Points, in no order, along strands that fork, close into loops and pass close to each other.
In the rows, zero is written as 128.
Two points are linked if the straight distance between their rows is under 108.
J437: [119 165 155 101 121 104 109  77 167 150 115 145 121 150 105 152 141 119
 123 156 104]
J444: [166  76  70 119  85 118 151  83 150 105  54 153 158 112 117 137 115 155
 147 112 120]
J301: [139 159 158 148 151 125 116 183 131 149 146 151 134 121 123 121 152 158
 130  94 131]
J651: [131 145 159 143 110  73 106  94 155 114 143 101 117  50 133 120 173 108
 149  72  68]
J745: [135 149  86 145 143 120 126 198 130 171  95 135 165 136 111  62 114 146
 105 129 141]
J109: [ 98 129 120 119 130 138 113  96 147 115  69 103 179 178 115 122 106  45
 120 142 161]
J688: [ 66 166 179 140 142  80  97  88 137 178  91 149 102 103  83 146 131 173
 127 149  71]
J378: [157 126 146 119 124 150 107 119 110 129 182 140 141 188 124 105 111 105
 119 111 205]
J373: [166 136 120 132 140 149 108 143 127 142 166 171 120 145 127 141 101 121
 103 113 204]
J751: [141 100  73 127  95 162 118 125 167 116 101 111 139  98 121 133 149 156
 133  91 139]
J252: [ 49 162 186 135 131 126 150 134  78 138 120  96  88 101 121 140 186 152
 119 200 131]
J357: [140  92 121 129 104 134 120 157  82 110 130 167 138  88 184 134 106 214
 125 113 123]
J93: [134 114 101  95 153 127  83  66 141 110 136 111 121 108 160  90 103 126
  87 157  97]
J826: [ 90 186 135 128 117 158 152 143 112 133  72 107 129 143 128 123 147 194
 124 172  86]
J105: [ 99 145 170 138 137 141 172 149  76  97 157 111  91 130 184 126 117 135
 140 171  99]
J101: [103  99 113 151 106  65 124 163 143 147 165  85 124 122 127 144 147  41
 120 126 142]
J765: [107 176 163 136 155  79 154 179  76 170 109 120 157 110 109  31 142 136
 138 135 138]
J983: [115  48 105 101 101 211 133  98 137  87 175 139 129 157 113 178  84 100
 161 123 152]
J160: [117 132 152 120 104 151  84 154 105 109 132 153 139 119 155 102 108 200
 105 123 136]
J259: [149  61  36 141 138 131 138 154 128 135 111 122 128 129 126  94 100 156
 140 114 119]
J239: [103 167 160 165 144  52 107 148  93 176 128  94 157 151 122 104 175  67
 141  78 136]
J169: [152  80 137  96  94 158 116 103 149 103 187 110 144 174 137 110 145 101
 151  83 123]
J199: [117 164 101 143 143 121  99 138 111 152 105 109 138 113 127  65 140 158
  97 136 144]
J859: [135 119 101 149 113 110 105  89 152 141  77 121 163 170  86 107  92  49
 141 117 168]
J447: [106 132 151 146 143  71 121 155 116 142 157  93 131 141 135 106 175  63
 131 113 125]
J203: [124 161  75 136 167 177 131 128 134 123  84 112 128 164 120 120 134 125
 102 146 152]
J47: [ 96 152 193 123 136 131  96 135 121 111 116 172 124 115 144 127  99 189
 128 115  98]
J773: [121 179 105 164 150 147 164 130 111 138 125 116 151 176 181 130 107 116
 135 151  77]
J418: [103  91  47 149 143 147 126 163 151 138 115 134  99 129  93 133  99 164
 134 132 163]
J924: [155  97 132  92 116 113 141 168 150 116 134 159  99 117 113 141 115 136
 119 151 162]
J58: [130  88  77 117 123 165 123 150 170  88 122 109 124  79 121 149 134 105
 128 112 153]
J294: [127 145  76 162 135 165 128 100 166 120 122  83 151 117 128 149 161  50
 118 105 162]
J975: [187 154 154 131 128 141  95 103 101 127 178 171 105 116 166 113  98 133
  90 118 168]
J596: [163  50 125  77  75 157 107 132 149  94 170 131 128  95 128 120 140 126
 126 100 170]
J619: [135 138 130 108 129 123 156 129 172 123 115 113 114 119 115 173 168 135
 156 125  84]
J75: [120 124 131 127 144  75  96 163 136 177  86 118 173 176  79 126 149  75
 112 113 193]
J753: [153  69 125  92 117 142 113  66 123 100 133 152 155 105 166 127 128 162
 125  97  95]
J377: [160 113 117 109  91 144 153  88 133  90  58 136 131 141 126 142 108 169
 128 157 107]
J468: [144 105  91 145 141 115 131 157 136 123 161 114 118 149 145 141 136 106
 141 103 124]
J125: [ 88 166 188 125 135 142 135 160 138 147 100 131 125 160 115 147 161 164
 129 154  99]
J930: [142  91  92 162  63 175 104  96 144 107 143  89 173 129 145 158 108  69
 130  89 109]
J70: [155 102 130 131 122 133 136 114 107 103 215  89 115 149 139  88 171 103
 155  84 111]
J458: [175  58  59 116 125 146 151 120 126 120  87 158 163 129 134 114 101 169
 141 110  97]
J545: [130 167 130 145 188  98 116 198 128 195 143 173 128 109 100 112 130 140
 102 135 147]
J73: [105 163 193  98 116  96 103  85 153 156 102 148 103 107  89 154 160 182
 130 173  85]
J384: [ 87 159 125 140 156 127 174 174 119 162 139 126  97 138 115 181 137 127
 102 202 162]
J613: [137  82 105 157 138 129 150 138 123 110 198  80 118 114 159 118 157 111
 170  88  86]
J669: [116 122  79 166  99 154 101 102 155 135 141  96 157 158 140 152 106  44
 125  89 144]
J21: [ 89 125  64 159 141 151 118 138 146 143 101 131 104 134  95 144 102 111
 116 162 207]
J129: [130 137 156 104 129 111 152 126 184 147  95 133 119 147  71 179 146 107
 140 157 104]
J253: [155 151 135 144 123  74 117 124 165 163  80 142 156 165  79 139 120  68
 116 113 146]
J189: [185  58  99 108  73 165 145  78 116  92 103 147 130 135  87 115  75 103
 163 152 153]
J451: [109 111  98 118 133 136  76  51 145 132 172 118 121 136 143 120  94 139
 124 132 104]
J134: [141 191 186 150 148  80 106  83 129 133 129 121 106  69 124 114 157 112
 120  78  91]
J522: [ 64 130 174 129 142 100 122 171 135 150 145 137  97 139 103 151 167 128
 141 148 109]
J401: [135 160  93 158 150 133 128  83 115 161 168 149 129 201 154 134  69 141
 149 123 104]
J874: [ 96 113 124 117 159 150 139 127 137 117 113 112 160 199 123 153 107  48
 135 134 160]
J710: [122 143 153 136 138  39 106 142 104 197 112  84 185 165 103 124 173  82
 122 101 166]
J313: [142 156 176 159 142 122 174 163  87  97 162 112 102 129 188 125 134 110
 150 128  92]
J489: [177  72 102  61 108 165 118  78 150  96 174 143 144  82 133 141 132 105
 135  96 151]
J917: [160 154 196 110 154  95 152 170  99 122 136 146 120  99  94  45 158 162
 150  83 129]
J523: [162 139  86 133 123 141  99 129 141 137 102 113 135 119 122  92 142 173
 108 110 128]
J544: [151 173 132 145 147 103  79 104 102 145 148 168 101  93 165 113  87 151
  97 131 141]
J714: [ 98 167 199 129 151  89 173 175  79 142 107 119 131  87  78  22 134 141
 139  93 114]
J926: [115 164  79 170 155 174 130 122 130 123  90  95 155 154 134 155 125  72
  86 126 193]
J928: [146  65  92 101 123 146  88 163 162 107 159 108 126  63 122 110 152 111
 107  92 170]
J371: [ 92 141 175 147 156  82 158 166 120 166 127 138  85  97 105 156 146 146
 142 177  67]
J284: [181  80  88 148  73 135 134  78 107 127 120 138 137 153 125 135  77 127
 153 126 124]
J309: [147  82 111 128  74 181 154 104 144  83 166 131 128 132 129 189 110  63
 165 108 154]
J11: [147 181 130 173 143 134 190 152 108 120 152  83 121 166 169 134 154  91
 139 126  86]
J113: [161  84  95 108  68 129 169  82 149  96  76 104 106 110  91 129 103  90
 151 174 151]
J16: [ 65 159 174 117 155 112 172 176  86 160 128 112 117 139 133 148 166 132
 112 202 139]
J372: [106 131 176 100 131 124  96 128 162 109 123 169 129 132 150 183 113 165
 130 145  87]
J722: [108 154 107 147 145 124 134 149 141 151 110 134 103 120 109 175 125 137
  93 165 162]
J942: [126 165 126 152 168  88 110 220 126 192 111 156 164 111 115  75 111 137
 108 116 134]
J934: [ 66 156 164 133 144 117 165 132  78  83 122  92  91 110 164  95 119 121
 122 178  89]
J560: [148  93 147 122  80 143 104 105 120 102 126 165 144  91 187 156 114 167
 114  98 114]
J38: [132 162 191 109 152 104 118 160 117 140 151 154 112 125 100  97 165 155
 149 100 128]
J505: [141 186 114 134 165 143 145  91 138 133 112 133 126 170 159 147  92 130
 120 143  97]
J888: [156  82 112 140  81 186 137 114 134 103 176  95 153 150 139 146 148  97
 152  74 131]
J454: [106 146 108 155 133 150  96  66 104 143 177 131 121 165 161 127  96 151
 135 114 112]
J428: [136 138 117 128 177 120 132 138 125 139 188 143 104 162 126 149 114 123
 117 133 158]
J300: [154 123 151 135 117 114 151 179 103 113 114 195 128  62 169 142 125 209
 130 123 129]
J979: [160 122 105 105  89 118 142 105 153 106  63 122 112 119  94 119 120 120
 106 175 144]
J769: [123 140 113 101 108 159 143 120 136 105  72 120 120 152 138 139 136 189
 124 158 103]
J911: [105 169 130 130 140 131  86 121  96 135 133 127 108 100 146  77 114 189
 104 141 140]
J890: [170 119 150 103 126 102 153 175 131 124 109 153 110  94 148 129 123 169
 119 143 114]
J355: [103 173 177 138 168  93 186 163  92 159 141 135  87 104 120 123 153 127
 130 189 101]
J42: [168  51 113  76 103 188 132  51 116  91 164 165 160 114 127 151 120 155
 131 114 131]
J794: [ 40 175 172 123 168 130 158 150  77 104 106  83  90  99 135 102 155 151
 114 178 104]
J993: [141 116 158 106 121  84 142 119 157 109 128 130 131  72 131 156 176 134
 173  99  50]
J931: [146  63 117  85 116 197 127  92 131  92 166 155 131 150 145 171  89 139
 133 129 156]
J488: [117  94 159  85  99 148 110 107 157  96 140 158 131 160 135 169 100 150
 139 136 123]

A fork is a point with three links, a tip a point with one. Leave the first point through the second and follow the links. Name the first fork or tip that comes.
J401; J505 => J16
J874; J109 => J101
J384; J722 => J377
J523; J751 => J42
J101; J447 => J874
J688; J73 => J134
J794; J934 => J93
J765; J714 => J199
J373; J428 => J888

A tip is a point with one link. Name the tips that can be reached along the links from each point below, in the order of the rows.
J888 => J378, J765, J203, J924
J125 => J93, J284
J859 => J101, J874
J73 => J688, J134

How many points has the smallest loop of links through each point below? Write 0 if it is on no loop.
J769 => 15
J523 => 13
J888 => 17
J753 => 9
J401 => 0
J917 => 0
